Points on a hilly landscape, in no order, each with its height.
From any point a ball rolls to the lowest of the 4 points nearest to it. It stops when none of these is lower. Distance is the straight distance between rows; heights are no part of it.
pefin: [ 79 101 111 161 130 157 147 113  69 120 151  49]  (h 0.92)
lotu: [166 176 141 108 143 125 127 160 147 120  96 207]  (h 2.14)
Mabem: [ 81  99 100 159 115 178 167 112  64 114 147  39]  (h 2.12)
kadu: [ 97 108 100 168  92 185 167 144  98 100 132  52]  (h 3.05)
kon: [157 158 130  98 122 144 139 147 150 138 105 192]  (h 0.95)
fezeg: [142  99 131 123 144  94 130 119 140 125 139 130]  (h 6.24)
binok: [102  73 110 140 163  86 119  58  80 144 160  88]  (h 1.50)
lota: [ 97 140 131 125  92 171 138 168 152 136 119  98]  (h 3.40)
tibu: [134 118 126 106 109 130 134 130 155 136 123 138]  (h 5.05)
vavu: [160 166 144  91 159 102 121 147 143 124 102 188]  (h 2.85)
rere: [ 95 120 117 136  90 176 148 175 137 118 115  79]  (h 0.49)
funa: [155 154 149  83 159  85 105 139 143 123 105 176]  (h 4.32)
difu: [101 114 123 164 121 149 125 123 122 117 148  78]  (h 4.24)
zak: [145 188 137 128  87 187 141 163 161 149 107 181]  (h 0.68)
vunud: [ 97 109 114 169 116 162 135 134 107 115 145  67]  (h 2.61)
mil: [ 95 109 111 159  97 172 147 155 115 108 135  58]  (h 3.83)
Sed: [146 128 138  88 135 106 133 139 143 130 116 154]  (h 4.05)
Pege: [152 149 135  86 144 113 132 142 142 129 107 180]  (h 4.25)
nis: [151  93 141 132 172  68 123 108 133 114 146 132]  (h 6.19)
kobuf: [124  82 111 151 157 102 118  73  99 141 160  98]  (h 2.71)
Tila: [167 183 143 101 158 105 109 149 143 119  94 208]  (h 1.31)
sozep: [ 74 102 113 158 135 146 137  98  60 121 160  50]  (h 2.10)
rodel: [164 185 139 131  83 174 141 167 160 133  92 210]  (h 1.06)
puvod: [ 90 108 121 166 129 157 130 113  89 122 151  63]  (h 2.80)
Balir: [114 168 137 118  98 181 144 168 158 153 115 134]  (h 2.36)
gezu: [127 104 123 144 110 120 120 116 147 131 140 108]  (h 6.76)
bika: [154 132 156  92 166  57  98 119 146 113 117 158]  (h 5.06)
Bipa: [134  92 122 148 129 113 120 102 133 129 150 111]  (h 5.60)
fiti: [139 135 131  96 113 134 137 135 156 146 119 154]  (h 3.67)
Kidov: [169 192 143 118 145 115 111 161 147 112  88 221]  (h 2.23)
fipiv: [152 106 140 113 156  68 123 126 138 116 132 140]  (h 4.37)
tatoz: [165 183 144 133  70 179 136 180 168 127  74 219]  (h 1.21)
rimer: [140  87 117 150 144  96 118  94 123 132 155 113]  (h 4.46)
ket: [102 109 121 169 126 137 120 106 118 127 153  81]  (h 5.24)
Rufik: [169 163 154  79 168  58  85 114 140 124 104 179]  (h 3.25)
tuluk: [123 139 128 110  96 151 131 143 156 149 121 139]  (h 3.43)
Sug: [110 104 117 162 136 131 117  94 110 136 159  82]  (h 4.87)
Getub: [143 160 130 104 105 157 144 146 156 149 111 175]  (h 1.97)
vesat: [176 189 150  91 162  73  82 127 144 127 100 201]  (h 1.04)
Dele: [115 120 130 131 105 135 122 124 153 138 138 110]  (h 6.85)
Mon: [151 137 145  88 149 102 126 135 146 126 111 170]  (h 4.51)
Zoko: [ 73  86 119 147 141 106 117  58  60 137 171  61]  (h 1.46)
tipo: [ 96 123 117 151  98 158 133 159 133 117 133  78]  (h 3.18)
molu: [ 88 104 121 165 137 137 120  90  85 133 160  69]  (h 3.62)
tutem: [ 92 105 109 168 124 168 147 127  90 110 146  54]  (h 1.10)
gabab: [142  83 120 147 169  80 121  94 114 126 157 116]  (h 4.54)
Sov: [131 172 132 118  99 175 138 155 152 157 110 162]  (h 1.38)
zifer: [ 84  72 109 137 147  84 113  53  61 142 169  73]  (h 0.86)
dokur: [153 116 136  98 144  88 127 132 144 123 126 148]  (h 1.11)
Sipi: [169 175 131 115 119 145 138 167 153 128  91 216]  (h 1.51)
tive: [145 114 127 105 121 106 129 128 148 128 123 143]  (h 4.36)

For each start below, name the point where the ball stops.
rimer: zifer
gabab: zifer
lotu: vesat
vunud: pefin
nis: dokur
ket: pefin
funa: vesat

Call two points neighbours if one is among the 4 nearest of the other. Go from one point of each pair to the other, from neighbour to neighbour, staying as low as possible. Name the highest point that can't be avoided.
kon, vesat: lotu
vesat, rere: lota
zifer, pefin: sozep
